Points on a hilly landscape, in no order, each with its height.
A climber steps from a point to the highest of its 2 nearest points, and stops where none of them is higher. Distance is the straight distance between rows; heights are no part of it.
pib h=33.7: [141 111  75 115  70  74  89  98 101 115  84 139  90  74  91 118  64 104
 106 121]
nuvi h=76.6: [125 109  95  47 109  84  77  99  80 117 144  76 107  92 103 114 119 114
  85 103]
vari h=26.2: [121  83 112 111 112 144 128 103 101 116 147 140 116 133 107 100  91  90
 111 108]
pelu h=39.6: [ 98  64  81 108  83  99  83 111 108  78 108  72  56 129  91 116  90  91
 105 103]
kezem h=21.8: [ 82  93 120 139 109  63  96 137  98 131 122  76  86  74 101  72 147  98
  55 107]
Sida h=53.1: [ 74  71 104 132 136  83 100 140 112  93  80  88  79 104  95  93 124  68
  95  92]
zir h=72.1: [ 89 149  80 129 113  98 112  93 115  76  82 107 103  87 138  88  75  93
 119  90]
zekon h=64.5: [136 111 108  81 118  52  97 113  89 140 107 115 122  59  94 106 101 107
  90 110]
zaba h=51.5: [ 74  73 129  71  98 116  86  80  82 106  35 121 122  79  48 111 119 115
  96  78]
tev h=51.8: [109  85 113  50 133 130 111 105  65 104 143 103 105 129  90 108 149  96
  86  94]
Pota h=84.8: [114 105 114 104 104  97 109 115 136 130 148 111 162 119 126 105  65  70
 115 108]
tamid h=64.3: [ 60  54 107 104 117 107 132  98 115  72  46  96  79  90  65  97 129 116
 118  72]
Dodal h=66.3: [113 102 110 139  69  56  71 121  99 154  75  95 119  78 102 103  72  68
  76 126]
Lerak h=18.6: [116  76  80 138  91 102  81 121  86 102 170 103  86 137 122 118 114  54
  71 108]
kaz h=69.7: [ 66 110 139  90 138 118 161  97 115  91  95  89 132 104 106  61 129 105
 108  87]
tapo h=45.5: [120  77 117  68  93 115  86  93  85 125  98 114 111 116  71 112  88  98
 106 111]
Zosiz h=72.2: [ 64 127  79 152  97 110  87 102  89  72  41 115  85  93 113  99  90  77
  98  90]
gof h=16.0: [104 101  91 116 107 102  88 114  74  98 165  89  82 115 122 107 133  93
  65 106]
roz h=43.1: [102  69  64 103  77 109  76  99  92  66  77  99  45 107  74 130 101 105
 108  96]
rivus h=26.7: [115  93  80 129 113  70  92 111  88 101  84 133  61  65  83  97 114 108
  90  99]
rim h=7.5: [108 130  62 108 126 131 117  72  71  71  61 150  94  90 114  99 105  97
 123  75]
Suda h=93.3: [117 103 114  93 140  93 121 117 123 123 153 130 160 101 123 106  94  86
 118  93]
Lomi h=57.7: [ 97 138  67 109  98 149 101  90  65  71 110 107  87 143 136 115  97  71
  90 106]
Nuvos h=62.6: [ 92  71 130  58 152 127 150 107  97 103 100 106 117 116  73  82 153 101
 114  85]
bibu h=83.9: [110  87 115  83 137  91 107 124 111 116 142 106 125 109 100 103 113  90
 104  98]
fur h=80.1: [ 75 120  86 155  96  99 111  94 123  76  55 114  86  80 117  89  73 101
 118  93]
vamem h=71.2: [ 86 130  88 128 106  90  65 117  83 108  86  90 108 103 130 100  97  56
  81 100]
torep h=64.4: [ 80 114 121  77 130 100 130  87 114  90  69  98 126  85 100  75 108 114
 125  76]
Kifeb h=21.1: [100 124 103 103  86 113 134  62  91  69 112 103  71  83 101  67 113 159
  95  98]
niluv h=14.1: [110 136  86  95 112 109 104  96  72  88 157 102  91  97 127  98 129 116
  73 104]
guka h=24.7: [123  96 102 106  78 114 133  53 111  80 111 124  74  84  88  76  73 162
 123  98]
votif h=84.5: [115 103  78  50 102  91  73  92  85  84 111  75  82 100  98 120 111 118
 101  96]
nifi h=50.8: [128  77  86 103 124  96  91 137 119 126  97 133 120 115 102 114  87  42
 125 100]
bav h=55.1: [ 65  81 121  59 123 115 104  91  83  87  36  98 113  88  57  99 153 105
 102  73]
Fum h=17.9: [124  88  96 114  60 100  95  99 127  97 157  84  81 122 110 100  60 113
  99 125]
mul h=5.7: [106 111  63  75 133 111 113  69  77  67  47 132  96  80  97 107 123 108
 128  57]
gote h=13.5: [106 113 105  98 100  85 109  98 135  97 130  87 110  96 116  93  68 117
 114 105]
dogi h=71.5: [101  87 119 116  64  69  66 115 128 135  88  66 127 106 102  98  62  65
  93 121]
notop h=52.4: [104 108  59 112  65 140  88 101  95  79  92 104  80 146 123 116  81  62
 110 110]
soko h=46.4: [ 92 107 121  99  93  58  77 110  89 140  80  77 110  59  90  92 112 110
  74 111]
Biv h=42.1: [120  86 106  86  63 100  73  85  81 120 100 100  86  99  75 112  85 122
  89 118]
Kezep h=59.2: [ 70 109 123  61 137  94 129  96 102  96  50  93 128  80  74  70 161 103
 111  71]
Geza h=76.8: [110 120  99 132  86  97  90 117 116 120 144 108 137 119 137 100  74  61
  93 113]
guf h=60.3: [ 99  52 105  89  62  86  54 100 107 117  52  96  96  90  51 133  84  98
 101 103]
Notup h=93.9: [101 106  71  59  95  65  60  95  95  80  70  72  85  72  86 124 111 120
 104  87]
Libi h=39.7: [ 63  98 106 103 104  95 116 107 118  71 115  44  79 119 117  94 108 104
  92 100]
teze h=37.2: [ 83  92 128  78  79 143 122  65  86  80 107  81  80 122  86  85 105 146
  94 106]
fofo h=62.0: [ 84 153  81 117 120 125  95  97  71  82  91 106 106 114 143 100 103  70
  89  96]
Kapuf h=33.4: [ 83  86 118  73 109 117 149  89 110  76 112  73  85 113  85  81 131 134
 108  95]
kovu h=15.5: [107  90 112 103  93  87  99 110 126 104 168  71 108 117 118 103  85 106
  93 110]
Luf h=69.4: [ 97  75 112  84 107  65  79 119 118 113 106  60  93  94  87 100 110 104
  96 100]
rus h=45.1: [109  83 118 107  37 105  93  69  99 111  92 111  82  87  66 101  61 152
  93 124]
morag h=59.3: [106 112 103  84 122  71  85 108 110 119  74 105 127  77 100 104  83  94
 113  96]
papat h=60.1: [ 80 140  94  73 130  92  93 109  84  89 122  68 120 105 133 103 131  84
  85  88]
Nivak h=68.3: [ 99 131  92 150  59 126  97 100 110  99 132 103 103 133 141  88  64  73
  87 121]
zepag h=9.8: [124 118  58 102 106 139 115  83  84  73 103 134  79 113 118 107  90 100
 126  98]
Sur h=29.5: [107  79 107  75 102 118 146  64 112  75 100 104  82  96  76  79 112 153
 126  80]
lenof h=41.0: [ 86  89 125  96  61 127 104  63  92  92  81 105  89  97  71  93  85 148
  99 104]
Gam h=70.8: [ 84 101 105 100  84  99  81 106 127 103  77  74 124 124 112 106  64  68
 116 103]
fona h=47.5: [104 101  47  96  77 121  73  99  95  65  72 102  69 121 102 134  86  81
 121  97]
Zun h=52.9: [101 133 118  87 108  70  87 114  80 149 139  74 140  69 125  94 129 104
  62 108]
fis h=20.7: [125 104  92 120  69 101 113  85 115  88 140 111  64 100 102  92  65 142
 105 120]
Zanag h=43.9: [ 67  69 107 127  89 120 108 108 111  78  91  65  70 138 101 104  88  84
  98 104]
pupum h=24.1: [108  97  96 126 117  59  96 127 101 112 118 105  78  67  98  90 123 105
  79 105]
ropi h=78.5: [ 83 143  80 110  99  95  78 102 111  85  67  89 118 100 135 104  71  71
 113  98]
zevez h=65.6: [ 71 126 142 112 125 122 154  96 118  96 135  98 142 111 131  68 104 111
 100  97]
feso h=56.3: [ 89 149 110  83 113 101  86 101  73 120 148  76 142  97 147  98 123  92
  65 101]
buke h=48.5: [ 97  71 129  68  83 129  75  84  71 125  55 123 121 108  52 118  98 101
  99 103]
Lefit h=57.5: [ 71  76 112 105 135  79 116 124 115  93  71  88  82  86  76  80 145  97
 104  82]
kedu h=64.2: [104  59 108  62 100  72  62 111 103 115  71  78  96  93  62 120 107 100
 104  97]
Nuge h=30.2: [124 112  71 125  97  90  98  85  92  90  68 150  82  68  93 101  83 112
 109  93]
nuku h=37.4: [136 117  89  83  61  98  97  69 112 104  82 128 114  84  90 112  49 126
 126 112]
Vanir h=57.0: [ 98  91 110  65 146 147 140  97  66  93 105 122 103 126  90  93 148  93
 104  87]
kaga h=75.7: [ 96  69 113  88 124  80  93 129 130 108 120  65 115 120  99 105  97  74
 107  94]
mulu h=82.6: [ 99  94  80  73 112  71  96  92  99  78  60 104  80  58  71 101 137 126
 109  70]
vod h=23.6: [127  84 103 125  85 142 101 110  85 125 132 144 105 143  99  97  89  62
  93 118]
Dako h=36.4: [ 66 109 105  98  91  97 110  84 114  68  81  63  84  93 101  85 103 129
 101  92]
seba h=55.8: [ 93  59  92 130  40  94  67 110 127 107  52 110  83 104  68 120  66  81
 104 110]
lamub h=12.0: [133 123  73  98 106 128 114  83  68  82 143 134  74 106 110  99 108 122
  98 101]
Faf h=48.2: [ 59  62 100 128 128 109 131 127 111  77  90  64  78 143 110 106 116  59
  98  95]
Pigos h=11.7: [126 105 128  83  85  67 111  96 124 131 143  89 126  83 102  95  67 130
  98 122]
famu h=66.7: [ 74 139  86 159 112 113 103 103  78  82  80 119  80  95 129  83 105  85
  81 100]
pokug h=70.3: [131 109 104  49 121  56  99 113  98 127 144  94 120  67  94 104 133 125
  87 104]
Roso h=61.9: [ 83 118  85 148  87 119 102 109 107  74 139  76  90 141 148 101  85  67
  84 110]
Zup h=29.7: [116  75 112 101 118 121 132  96 110 102 115 128  92 107  87  90  94 115
 123  99]
tizu h=50.6: [101  80  96 136  37  97  88  90 121 100  67 123  78  84  72 110  57 122
 103 117]
pufip h=19.0: [ 87 134 127  81  94 113 131  66  84  93  99  96 105  84  95  58 130 148
  86  98]
ler h=40.5: [117 130 117  98  74  93  97  81 104 127  82 116 136  83 101  95  55 113
 105 119]
vone h=65.2: [ 81 118  85 106 114  94  77 119  93  87 116  57 106 122 137 110 108  60
  85  93]
fav h=21.2: [129  82  89 112  88 115  74 118  86 125 141 117 111 137 111 115  98  42
  86 111]
dosok h=33.6: [121  83  97 100  83 113 112  87 129 100  92 122  95 100  86 102  60 118
 138 106]
tavup h=54.7: [109 101  93 107 135  96  95 122 107 114  67 135 120  94  98 106  93  66
 122  89]
nof h=49.4: [115  97 120  86  90  57  75 112  77 165 119  63 114  67  99 104 114 103
  63 119]
zekes h=43.3: [ 96 117 124  97  70  68  82  82  97 128  58  98 126  56  84 103  72 125
  88 111]
gimov h=72.9: [ 90  58  76  90 118  86  94 108 114  71  54 101  68  86  69 118 117 104
 124  73]

For each start below, name the point where the climber stops.
Libi | Notup
rivus | ropi
pelu | Notup
niluv | ropi
tizu | Suda
roz | fur
nifi | Notup
Biv | kaz
dosok | ropi
